Each row is a point on a landscape with many valleys, with its height.
A ball rolls from a point to the lowest of its 2 nearest points, and stops where none of them is lower. Distance is the straight distance between rows; heights are no part of it.
z89: [ 71 147 128 147  88 198  71 128 124 162 117 116 156  69 118 106 107 140
 169  87 121 155 100  78 108 152  98]  height 639
z7: [134 141 146 119 130 108 139 141 137 171 116 138 138 124  99 174 133 159
  86 141 116 127 153 153 145  77 106]  height 396
z176: [129 120 147  85  93 108 128  95 128 120  69 141 151 136  92 102  86 130
  91 149  92  72 169 150 148 100 163]  height 383
z233: [ 83 173 130 133 110 137  75 146 114 106 122 144 157 122 169 105 127 103
 172 105 132 174 120  98 104 174 103]  height 606
z193: [130 106 128 112  95 184 143 101 115 125 105 137 180  95 128 111  91 159
 141 117 107 119 153  86 140 144 146]  height 663
z959: [108 114 173  80 137 115 110 109 144 141  93 122  77 139  62 138 138 158
  85 126 138  81 129 179 102  98 133]  height 509
z348: [140 142 119 160 128 150 120 116  86 148 137 133  92 141 158  83 160 118
 171 114 130 164  98  90 147 139  87]  height 576
z613: [132 158 158 176  59 127 171 195 110 119 146 131 194 114 165 130 107 110
 158 127 150 164 165  94 152 157 140]  height 672
z212: [ 82 179 156 104 135  87  83 178 144 108 136 127 162 121 163 127 114 119
 135 119 146 161 134 150  95 143 112]  height 367
z673: [ 94 137 132 100 148  96  91 158 104 109 125 116 141 198 161 133 147  98
 146 127 138 128 118 177  90 162 120]  height 621
z459: [101 133 163  61 168 113  95 111 167  79 126 108  96 153 112 131 140 172
  96 120 157 108 109 159  79 109 153]  height 744
z8: [124 113 121  98 139 143 120 116 131 102 113  89 176 142 151  95 110 131
 115 138 147 123 134 112 137 145 157]  height 152
z890: [151 110  78 132 165 150 156 101 144 143 132 142  89 143 118 153 139 114
 136 145 111 136 117 119 149 104 110]  height 763
z824: [103 123 128 132 111 143 101 138 101 171 108 121 149 150 149  95 122 146
 165 128 137 139 127 114 149 143 112]  height 155
z88: [158 125  69 160 149 187 160 113 150 188 158  98 155  71 127 160  90 136
 138 106 124 118 127 124 142  93  83]  height 637
z718: [126 105 152 121 158 113 140 132 103 145  96 122  64 176  87 150 191 120
 116 123 123 132 106 170 131 149 117]  height 250
z203: [122 118 143 101 163  54  93 141 130  81 122  80  96 187 121 156 155 110
  45 162 146 109 144 164  91 129 175]  height 306
z165: [ 90 123 158 121 101 118 106 149  95 178  97 148 126 175 120 117 156 144
 159 123 106 130 133 153 129 139 101]  height 208
z275: [127  79  89 160 160 128 132 126 121 210 150  67  96 127 116  94 171 142
 150 122 143 125  78 129 152 135  95]  height 733
z180: [155 144 108 157 123 128 163 152 148 192 158 105 152 128 134 151 124 150
 116 146 134 170 135 125 162  90 102]  height 593
z386: [126  80 115 108 128 122 155  96 122 158  75 114  98 156  71 140 143 106
  87 154  89  66 131 154 140 105 147]  height 473
z987: [140 139 123  89 154 181 121  93 146 101 141 153 131  88 112 166 109 172
 121 119 101 120 138 140 124  78 114]  height 460
z50: [157 104 133 137  99 171 184 108 115 100 126 125 197  84 138 104  88 132
 114 131 117 116 146  88 149 157 184]  height 678
z752: [117 117 112 129 130 162 107 108  92 173 117 114  70 135  81 122 170 172
 148  82 114 105  76 151 132 126  79]  height 695
z949: [ 92 139 173  75 128 115  84 132 128 132 100 156  96 136  90 141 141 170
 122 106 121  97 121 172  86  96 100]  height 482
z720: [138  99  76 158 167 136 136 106 130 180 142 110  69 140 102 140 172 128
 142 140 128 123  92 136 136 131 100]  height 746
z597: [127 140 126 164 122 135 121 112  70 166 124 148  61 142 118  91 186 135
 158 120 103 136 100 125 127 139  69]  height 559
z859: [111 124 158  84 170 136  89 128 145 119 113 110  78 140  89 151 135 203
 112  95 156  99  68 159  85  96 131]  height 728
z61: [141  67  86 118 145 141 155  93 136 108 119 131  85 171 129 133 158 101
 124 156 114 121 110 119 151 132 156]  height 781
z420: [154 135 109 164 112 132 161 145 113 195 135 137 113 139 132 137 145 131
 148 137 118 151 123 121 156 101  88]  height 617
z814: [109 115 141  59 162 130  91  98 135  85 125 135 119 169 131 125 145 133
 125 126 145 127 123 152  95 142 139]  height 760
z488: [143 105  89 122 136  89 143 111 132  92  81 111  87 183 101 139 150  65
  68 191 102  95 124 141 155 145 192]  height 316
z281: [144 165 116 120 149 176 106 105 121 142 115 136 117 105 106 183 110 190
 121  91 104 109 129 148 130  75  77]  height 491
z716: [ 98 140 163  91 184  71  75 149 142 104 135  57 110 166 122 130 143 142
  52 142 171  85 113 171  73 133 158]  height 353
z809: [152 108  74 185 149 103 175 135 142 182 148 107  96 156 155 130 156  94
 139 166 155 153 106 129 161 135 121]  height 706
z893: [ 86 143 146 123 110  99 105 153  94 116 123 156 160 181 162 131 131  82
 171 128 131 141 158 146 106 146 124]  height 638
z702: [ 87 199 155 100 143  91  88 182 186  86 148 161 156  90 169 130 109 143
 155  94 129 149 113 124  88 130 113]  height 398
z930: [157  74  92 159 103 145 175 104 110 151 107 117 128 126 155  96  92 120
 159 150 125 114 155  67 158 118 158]  height 724
z886: [102 137 133  90 152 132  94 131 139  78 135  93 192 150 169 113 104 121
 135 130 157 124 130 139  81 170 147]  height 200
z551: [ 93 162 166 112 111 122 113 171 161 133 121 120 213  86 135 137  96 153
 112 123 135 147 157 122 131 119 141]  height 304
z359: [134 173 128 144 134 186 109 118 122 137 135 146 133  99 118 139 108 158
 139  94 120 155 112 126 130  99  80]  height 518
z688: [134 108 116  91 174 146 125  82 135  87 122 137 112 182 134 126 160 114
 120 146 134 142 132 132 142 153 156]  height 776
z806: [136 116 158  90 132 114 122 131 133  37 136 159 197 109 160 109  95 109
 117 121 131 106 160 125 124 152 184]  height 199
z36: [136  63  70 174 156 112 166 110 141 214 135  86  99 147 143 102 147 113
 147 164 150 115  98 117 156 129 129]  height 720
z145: [179 128  62 198 143 166 167 101 144 199 187 104 113  78 144 127  96 102
 162 117 136 126 126 114 137  96  65]  height 619
z866: [112 160 124 135 132 148  96 132 102 104 144 134 119 163 153  95 164 117
 162 108 138 174 102 103 122 162  92]  height 591
z218: [ 63 164 164  77 112 123  75 146 171 123 111 164 107 106 105 138 104 177
 145  81 138  99 109 155  65  87 100]  height 453
z511: [137 127 148 123 118 133 143 149 121  55 152 152 180 130 165 136 114  94
 148 125 142 145 155 107 131 171 164]  height 241
z448: [ 76 188 159  82 142 100  74 162 178  98 136 165 105 102 134 129 118 151
 143  87 118 128 100 146  75 117  86]  height 426
z846: [121 129 158  98 146  93 107 106 149 124  77  55  88 139  90 115 133 153
  51 144 139  65  92 181 118 141 161]  height 435
z797: [101 144 130  86 149 100  81 155 169  44 150 103 203  98 179 126  89 113
 147 112 132 125 119 135  65 165 146]  height 238
z532: [121 143 146 101 153 129 110 130 106 134 116 165  89 150  99 140 161 145
 123 115 111 143 123 156 122  99  84]  height 513
z64: [150 140 122 136 142 147 154 117 155 150 155 104 178  97 118 141 115 157
 113 132 142 154 134 125 157 103 131]  height 565
z59: [110 105 151  95 175 105 108 129 135 130 110  59 108 161 110 120 151 148
  74 133 162  94 111 184 111 146 144]  height 394
z161: [146 121 159  79 128 110 116 103 137  62 118 164 166 119 123 119 101 122
  96 157 108 102 158 130 141 116 186]  height 248
z217: [118 128 148 121 158 153 114 116 124 137 108 111  48 133  67 158 166 198
 115  73 130  98  76 187 107  94 102]  height 712
z852: [106 123 118 106 141 140 110 136 128 141 115  96 158 136 132 119 138 145
 119 140 160 143 121 131 133 135 114]  height 95
z93: [131 116  65 147 148 168 140 109 138 197 120  92 133  99 101 145 108 152
 127 115 123  75 112 148 142  93  81]  height 657
z479: [150 113 100 146  81 134 182 112 137 166 100 140 173 119 109 131  96 116
 110 154 112 111 167 117 175 105 159]  height 764
z839: [111 147 157 117 102 105 131 161 133 161 115 135 189 120 113 138 120 151
 112 151 132 133 164 137 151 100 122]  height 345
z9: [115 136 169  68 163  75  85 157 163  71 176 170 136 105 130 135 117 146
  96 127 143 115 174 122 106  77 172]  height 338
z986: [179 136  77 202 116 153 162 106 127 177 190 122 114  81 163 103 126 124
 147 124 141 161 103  81 128 118  80]  height 605
z960: [147 137 153  93 148 122 109 116 131  95 131 190 104 107  96 173 116 165
 109 120 110 137 160 147 122  63 122]  height 421
z341: [166 139 101 206  96 124 178 119  94 177 147 163  76 154 155 108 135 108
 177 154 112 148 128  99 165 103  95]  height 640
z662: [ 98 136 136 121 143 130  74 132  81 124 131 112 116 182 159 112 160 108
 162 127 141 142  93 147 111 174  98]  height 607
z149: [ 61 187 137 148 103 137  55 145 136 110 140 129 162  72 157  95 139 110
 160  79 137 172  79  86 101 169  98]  height 618
z781: [103  95 151 113 102 127 119 125  81 166 108 134  69 173  90 128 190 130
 146 111 104 118 119 175 124 155  97]  height 258
z894: [130  80 117 128 144  90 143 115 148 136  80 101  78 139  48 140 169 121
  50 157  96  92 115 153 149 118 139]  height 423
z554: [122 135 165 104 100 121 126 156 133  73 142 186 180  84 158 129 113 100
 161  95 120 164 131 102 111 180 135]  height 277
z309: [165 132 144  89 119  79 112  84 134  92  94 152 137 115  78 103  93 124
  68 167  85  83 158 140 172 106 187]  height 320
z385: [123 129 141 124 171  77 113 149 116 111 121 108 108 174 117 157 169 107
  90 149 144 144 143 167 121 134 154]  height 252
z608: [174 106  78 182 129 121 209 118 167 142 173 131 108 141 158 143 143  75
 138 179 159 163 130 123 177 117 149]  height 689
z875: [167  87  96 176  91 171 191 112 111 153 147 136 139  83 155 119  76 133
 165 122 125 136 153  70 145 131 141]  height 710
z456: [127  86  75 136 160 106 166 124 151 141 102 109  80 159  90 141 165  90
  68 180 123 102 105 143 148 149 151]  height 372
z470: [125 100 131 134 147  67 126 143 131  91  80  98  81 174  83 164 181  74
  41 182 126 106 132 169 136 146 163]  height 251
z932: [142 109 138  88 128 118 135 106 131  96 121 176  98 151  90 164 145 127
 105 152 110 144 160 148 141  98 129]  height 469
z644: [141 120  90 133 156 162 125 115 122 194 104 111  86 118  86 165 137 156
 147  85 100  81  99 162 136 101  69]  height 677
z406: [187 112 113 160 104 140 211 120 141  98 157 146 155 117 144 138 114 107
 136 155 132 150 156 102 180 126 177]  height 709
z148: [143  99 102 139 100 122 174 103 121 148  94 115 158 150 132  88  90 110
 125 169 112  89 165 105 179 126 187]  height 742
z136: [ 98 115 141 140  75 193 116 131 113 158 101 120 177  81 135 119  99 142
 160  97 110 132 142  66 117 159 132]  height 651
z330: [154 148 108 143 141 175 142 115 141 139 163 112 150  91 140 138 130 154
 130 103 128 181 113 110 145 120  81]  height 540
z530: [ 99 164 160 135 115 100 104 190 137 109 142 114 215 120 170 137 109 122
 122 133 156 153 162 134 117 144 141]  height 336
z142: [179 111  60 206 114 126 195 116 149 172 169 146  84 117 161 131 109  74
 170 152 157 145 121 113 143 102 134]  height 673
z559: [147 125 131 170  77 152 167 151  99 117 135 141 146 127 163 113 112 128
 166 126 146 167 151  77 153 155 152]  height 684
z312: [116 145 154  84 167 104  98 129 156  96 153 170  95 119  96 143 116 173
  85 112 132 116 160 127  93  69 164]  height 377
z247: [174 116  85 221 117 114 170 103 104 192 151 150  73 104 166 124 106  95
 178 150 143 126 123 101 135 100  92]  height 658
z660: [117 101 119 104 105 150 138  86 122 153  66 130 129 150  86 110 108 143
 112 151  99  74 153 140 141 120 142]  height 438
z55: [129 137 175  80 138  52  89 164 167  52 178 159 172  93 147 117  99 115
 105 119 127  88 175 113 101 107 193]  height 305
z891: [112 194 176 128 113 120 108 169 155  59 158 194 177  65 164 129 121  99
 152  87 106 169 108 107  93 176 110]  height 307
z686: [104 159 160 122 134 135 100 133  87 139 124 178  64 156 114 105 182 138
 143 100 109 138  94 157 116 151  61]  height 541
z914: [109 170 135 180  65 133 126 189  85 110 133 114 192 129 177 132 104  86
 180 116 148 164 153  93 108 188 152]  height 660
z994: [ 81 169 136 165  75 182  65 133  95 136 126 113 126  71 155  91 118 114
 170  93 138 177  89  57 108 164 100]  height 629
z4: [115  82 154 130 145  87 125 144 110 126 103  78  93 190  91 146 191 105
  91 166 129 116 117 177 132 157 144]  height 188
z841: [113 114 181  95 119 101 112  99 136 126  86  85  65 125  56 124 119 158
  50 134 124  42 112 167  99 102 166]  height 474
z278: [185 131 114 157 123 143 188 116 125 133 148 154 136 120 128 161 112 108
 129 135 109 163 147 118 165 106 117]  height 732
z20: [121 146 149  81 148  71  95 161 163  35 164 135 202  80 170 107  73 120
 118 115 116  95 146 124  67 152 177]  height 270
z735: [100 128 140 144  83 129 111 175  88 103 118 138 179 163 177 112  94  91
 190 123 134 133 162 110 109 162 150]  height 650
z564: [186 101 125 180  59 150 201 124 106 107 142 144 125  88 154 129 100 121
 182 115 134 153 159  60 144 160 156]  height 697
z172: [216 135  97 178 107 168 203 111 145 122 193 168 114 116 155 141 129  93
 152 134 109 169 148 102 156 112 121]  height 752
z934: [165 155 103 187 119 162 149 110 103 145 171 137 111 123 169  88 133 120
 143 122 136 188 105  68 152 140  80]  height 592
z728: [185 103 119 160  89 151 211 123 111 107 167 112 197  85 152 122 109 128
 134 134 145 147 160  82 163 169 184]  height 691

Where does a ball stop that starts at each point below?
z9: z852
z686: z551
z930: z348

Call two points neighbours if one is among the 2 nearest of the other. Go from one point of each pair to the other, from neighbour to neighbour, staying as low as possible. Name the highest point that can't be avoided.
z852 and z551: z386
z4 and z852: z781
z551 and z806: z702
